Each row is a point on a tangle of strands that fork, close into loops and nearly touch. The rows are in no order.
Points whose rows are less than 50.3 apart are linked; no others are. Some points are linked to none.
Gaz: [ -2  21 -13  -8  -2  33   2  16   4  12   4   0 -11 -19  -8 -13 -25  11
   6  13]
Ril: [ -4  -6  -4   1   2   3  21   0   0 -18 -26 -11   9  11 -11  10   8  21
   6   4]
bir: [-14  21  24 -13 -19   5   0   2   7  14  37   6   1  19  -6 -31  -1  10
   9  15]
sutok: [  0 -24  12  -7  14  -6   3   3   2  -9 -18   7  11 -20  -3   9  19  -9
 -10  -4]
naza: [-14 -12  19 -15 -11 -15  -3  15 -19 -20 -18 -16  24 -10  22  -1  12   0
   3   7]
Vepam: [ 18  36   6  -5 -10  -2 -25   1   7  21  43 -11  -7  13 -10   3   5  -2
 -17   8]
dotos: [  8   3 -15   5  15  20  15  -6  -7   6  -7 -15   5 -22 -10  -3 -13  -7
   1   0]
mizef: [ 17  11 -16   4 -14  15  -6 -15  16  20  23 -22 -14  20 -30   1   1 -12
   1 -12]
nof: [-25  10  29  -4 -13 -10 -13  -5 -13   5  28  -8  12  10  -5 -11  34   4
 -15  10]
zivur: [ 11  14  13  -5  -5  -3 -24  -1   2  16  25  -6  -7  11   6  -7 -10  -8
  -4   8]
tasil: [ -6 -12 -13   8   6   4  12  10   6 -16 -30   7   5  -2 -10  13  -4  17
  22  -2]
tas: [ 10  -6  14  -9  -3   4  -5 -32  16  -2  -3  -7 -15   6  13  20   8  -5
   0  -4]
Kide: [-12  20  30   5  -5  10   6  16  -8 -14  27   4  -6  -6  -4 -21   2   8
 -22  13]
Muz: [ 21 -21   5  13  -4   8  13 -23  12  -8   6 -10 -11   5 -13   9   4 -18
   4 -26]
sila: [ -3   2  -5  -9  17  -4  -3 -17   2  10 -17   6   2   4 -11  -8  26   3
  -4 -11]
Mafu: [  1  -7 -25  10  11   7   6   8  -5   7   4  23 -21  -4 -27   4 -17   5
   1 -11]
bot: [23 -9  5 21 -1 -4 21 12 -2  4 11 -1  2  1 -2  2 -6  0 -3  1]
daf: [  9 -19  22  13 -11   2 -13  -7  -7   2   5  -6   6   7  18 -23  14   6
  -1   4]
norag: [-22  13 -22   6  -1   1 -14  41  -2  -3 -10  13 -10 -25  -3 -12 -26   2
   6   7]
siti: [  3 -14  -1  -4  -8 -11  11 -19  13   1  -9  15  -3  10  24  24  13   4
  -3   3]
nefa: [ -6   4   2  -3   4  -9 -11 -29   5  -1  -7   3  -4   2   6 -12  39  -5
 -20 -16]
zitob: [  8  11   6 -11  14   3 -20   3 -10  -9 -11  -8 -11  -7   4  -5 -13  13
  14  -7]
begog: [ -6  -1 -32  -4   5   3   3 -13 -12 -11 -42   0  12 -11  19   5   2  11
   7  -9]
tamin: [-13 -14 -16   7 -11  13  -3  -3   0  13   3  15 -15 -12  17  -4 -10   5
  -8  14]
Nofal: [ 24  -3  22   6   5   4  11   7  -4  -9  12  -9 -12  -5  -5  11  -8  11
   2   2]
fom: [ -9  -9   7  -2 -12   3  11  -5  17  11  15 -12   0  11   8   7   0 -23
 -15  21]
nebu: [-20  -2  18 -20   3  19   1  15  13  10  -1   5   2  -8 -17 -11  -5   5
  17  23]
nat: [ -5   2  -3   1  -9 -19  12 -11  -2  -3  -2  13   4   8  26  14  26  13
 -21   1]
tiga: [-26   2 -23   4   2   6   4   5   1 -18 -36  19  -2 -20  18  -6   8  14
   6  -8]
Mok: [ 12 -12 -13   1   3  14  -6 -16   3   1  -3 -21   2  13 -25   8 -18 -17
  20  -6]
sisez: [-13   8   8  -5  -1 -27   8   8 -15 -12  -6  17  16   5  17   0  32  13
 -22  -4]
led: [ -6  -4 -11  -1 -12  -2  12   4   9  16   6   4  -6  27 -21  -5 -16  -6
  15  -4]
mibug: [  5 -16 -13   0  13  -8  11   1  -9   5 -18  11   9 -13  -2  18  -7   9
  23 -10]
zafen: [-11  25  32  -3  -3  11 -10  11  -1  -6  30   2  -1  17 -10 -33   7   9
  -8  13]
simi: [ 28   0   1  -1   5  -7   1 -27  15  22  18  -6 -10   7  -8  27  -4 -11
  18 -17]
Lon: [ -5  -1   3 -15   0  -7  -9  -4 -19 -11 -13  -9 -11  -9  10 -12 -11  -1
  16 -20]
bipo: [ 19 -18 -21  11  12  -5  -1 -12 -19  -6  -9   2   4  -8  -9  31 -16  -9
  14 -23]
dipa: [  2  -6 -15   9  15   8  11  19   0  -6  -3   9  -6  -3 -37  15 -18  -8
  -3  -4]
Kis: [ 22   3   3  -7   5  13   7  12  18   4  22  17 -15  -4 -26  -6 -26 -13
   3  -2]
pigi: [-12   8   1 -11  21   5  -7  -7   6   9 -12   9   1  -9  -4  -8  13   9
  -6  12]
lorom: [ 10  -2 -25   7   8   6   7 -25  -6   1 -27  -6  18  -2  14   5  10  -1
  -3   1]
Kip: [-24   8   9   0   3  -6 -14  32  -3 -24 -21   4   6 -23  25 -21 -14   1
  13   4]
Lilu: [ -2  -7  -6  -3  -6   6  14 -11   8  -6  -9 -19   4  13 -12  21  -6  -3
   6   7]
mog: [-15  -7  17  -7 -19   2  -5  -9 -18 -14 -12   8  10 -10  34  -7  24  30
   1  -5]
Ruvu: [-11  27  14  -5 -10  -6  -9  -8  16  10  35  -1  -5  23   4 -15  19 -22
 -22   2]
bugas: [ 17 -17 -14  12 -15  -9 -11 -16   1  12  -1 -15  13  16  -3  26  27  -2
 -15   0]
baz: [-12  -1 -24  -2 -10 -10   6  -6  -8   7 -13  -9  -2  19  -4 -14 -11 -11
   8  -4]
Zozem: [  4  -3 -11   6 -16  -1  -4  -5  13  19  21   3 -16  30 -17 -16  -4 -14
   2 -12]
boma: [ -6   5 -17   3   4  21  16  14  -3  -1 -14  -8   0 -29  -5   1 -25   5
   9  10]
tano: [ 16   2 -18   7  17  -2   3 -24  -1 -16 -24 -10  11   1   5   7  13 -12
 -19 -17]
feka: [-23  15  14   0  -5   6  13  23 -12 -10  11   8  -7 -17  -1 -11  -5  16
  -9   7]
Toko: [ 15   4   2   9  -2   6  14 -12  31   8  17 -19   5  17  -2   7   1 -28
  -9   8]
ler: [-28  -8   3   1   7  -6  10  31   4   1 -24  15  13 -28  -4  -5   9  11
   7   8]
vos: [ 21  13   5  -2 -13   5  21 -10  32  27  35 -12   1  13 -10  -3  -2 -30
   1   2]
rur: [ 23  13 -14  12  20 -15   2   9 -14 -10 -10  -3  12   3   0   9  -3  11
  -7  -2]
zol: [ 18  -2 -13   0  19  -4  10 -16  14  24  11  16  -2   6 -22  22 -21 -12
  21  -8]
zumu: [ 23  16 -26  14  15  -8  -9  -2  -3   5  -2 -13   5  16  -2  13  -4   0
 -12   4]
luzo: [-29   6  23  -7  -2 -18  14  12 -14 -15   3  20   5 -14   8  -3  19  11
 -16   2]
Duzaf: [ -5 -20  21  -5  -6 -10   9   9  -4  -3  -7 -10  15  -1  14   3  -3  -4
  12   9]
Sido: [  6   0  27   0  -3  11   3   7   6 -22   9 -11 -10  -3   4  13  -3   0
 -17  15]
pas: [ 28 -25  -1  18   8  -3  19 -18  -1  -9   1   2   7   7  -5  22 -11 -11
  16 -20]
Tolo: [ 16 -14  -6   1  13  -5   0  -3   3  30   9  17  -7   1  -6  -2 -23  -7
  24  -6]
fuvo: [-10 -15   2 -12  14   3   6  -9   9 -22 -24   0  -4 -10  -9   2   2 -15
   5 -14]
sutep: [-33   8 -20   9  -4   5 -14  33   2 -10 -30   1  -1 -27   6 -14 -16   4
  24   3]
pek: [-11   9   3 -19 -18   3  11   5   7  21  16   0  -3  22 -11 -17 -17   1
  17   9]
tobe: [  8  12   2   3  12 -14 -12  16 -21   3  -3   0   9  -4   8  -8  -4  13
   3   5]
ginu: [ -9  -3   6  -4  -8   3  -4 -15 -16  -4 -13   3  -2 -19  31 -19  10   5
  -1 -17]
Kazi: [-13   1  -4   2 -11  16   8  -3  15  15  16  18 -16   7   3 -13   1   8
 -14  13]
sog: [ -6  17   4  -4   9  -7 -16   4   7  -3  15   6 -11  14  -3 -10   3 -12
 -22   6]
Miko: [ -4  11  12   0 -13  12   2  -1   2 -17   4 -10  -9  15  16   1   1  12
 -12  18]
Bes: [  6 -13 -14   7  -2   2  -2   9  -6  12   2   6  -4  -8  11  -4 -36  -9
  24  -1]
Finu: [-26   6   8 -10   1  21  -3   5  11  12   2  12  -5  -4  -6 -24   4  21
   4  20]
dimaf: [ 24 -12   9 -10  -3 -21 -10 -17 -14  -5 -13  -1   6   0  16  14  20   8
   7 -26]
davav: [ -7 -12 -20  13  10  15   8  11   1 -25 -22   4  -3 -13 -28  23 -19   5
  18  -7]
Fut: [ 25   1 -14   5  15   3 -16   7  -7   4  10 -13   2   0 -17  24 -13 -12
  -9   7]
Munon: [  2 -24 -22  12 -15 -17  -4   0 -20   7  -8  -2  10   9  -1  23  11   3
 -16  -1]
Gono: [ 13 -20  16  14  -3  -6  11   6  -5  13   9  -7  14  -2  13 -18   5  -5
  -1   6]
karav: [  6  22   2 -18  -4  12 -14   9  -3  18  19   7 -14 -10  -2 -15 -19  11
  -1   9]
Tefi: [-30   6  20 -11  -4  -9  -1  22 -15 -18 -12  -9  14 -29  21 -14  -3   3
   9   8]
Vagel: [-13  13  20   4 -20  -6 -13   4 -17 -11  20  -3   1  11  33  -8   7  20
 -12  14]
gebu: [ 10  13  12   5  -2 -15  -1  -5 -14   5  14 -14  -5   2  -1   3  18   5
 -19 -10]
balad: [  7  -6  -2   8   2 -10 -23 -28   6   9   1 -10  -6  11  10 -11  28 -18
 -10 -27]
Fazo: [-15  20  16  11 -15  -7 -26  -5 -15  -4  31  -6   4  22   7 -17  29  13
 -20   5]
kifak: [ 18  -6  12  -9   0   7  -8 -18  22   4  15  -9 -16   3   9  26 -15  -9
  11   6]
Rinil: [-15 -15  11   5  -8 -14 -21  20 -11 -19 -14  13   4  11  12 -18  11  18
   1  -2]
Tono: [ 14 -15   4   9  17   8 -25   0   8  -2   2  -9   5   1 -10   7   4 -15
 -15  16]
Tup: [ 17  20 -13  -8  10  24  15 -16   9  21   9 -16  -3  -4 -21   2 -20 -14
   2   3]
kined: [  6  -4 -18   7  14  13   6 -16  17  -3  -2  12  -5   6   5   1 -15 -15
   4   1]
batu: [-12 -10   3  -4   6 -20 -19  22  -7  -2  -8  15   7   6   7   2   5  15
   2  13]
Fede: [  1 -20   3  -7   5 -10  20  11  -6 -23 -32   9  21 -20  11   9  15   2
   0  -6]
lig: [ 23  -4  16 -10   6  -5  -5  -7  -9 -12 -11 -11  -1  -5   1  18   3  22
   9  -6]
nofa: [ 21  13 -12  -2  -4  16  25 -12  15  24  22  -5   4   2 -20  -8 -23 -30
   7  -3]
Gizot: [-23  -6 -14   1   5   6  -4   3   4  -4 -10  21 -17 -18  17 -10 -11   1
   0  -1]
kiro: [  4  40  18  -7 -19  -7 -13   8  13  12  52   3  -9  25 -10 -18   3 -11
 -19  -5]
Sagug: [-21 -11   6  -7  -1 -12  15  27  -4 -16 -31  12  12 -38   4  15   7  13
  14  -1]
Tik: [ -4  -9  -8   3 -11 -29 -16  12 -19   8  -2   0  14  19   5   9  15   2
 -12   4]
Keni: [ -1  -8 -25   2  14   5   2 -17   1 -30 -30  -4   5  -7 -11  14   3 -19
   0 -23]

A fork is a point with three links, a tip a point with one. Leave the first point through the second and follow the links. Name the first fork or tip that comes.
fuvo / Keni -> Finu
vos / nofa -> zivur
siti / nat -> led
pek / bir -> Bes
Gizot / tiga -> ler

A piece is two or more points that can be reached from each other along the links. Count, over all rows, the pieces, the separate loops (a circle has one, a figure eight two, a Y none), the forks (points with three links) and the tips (points with one).
pieces -> 5
loops -> 1
forks -> 10
tips -> 18
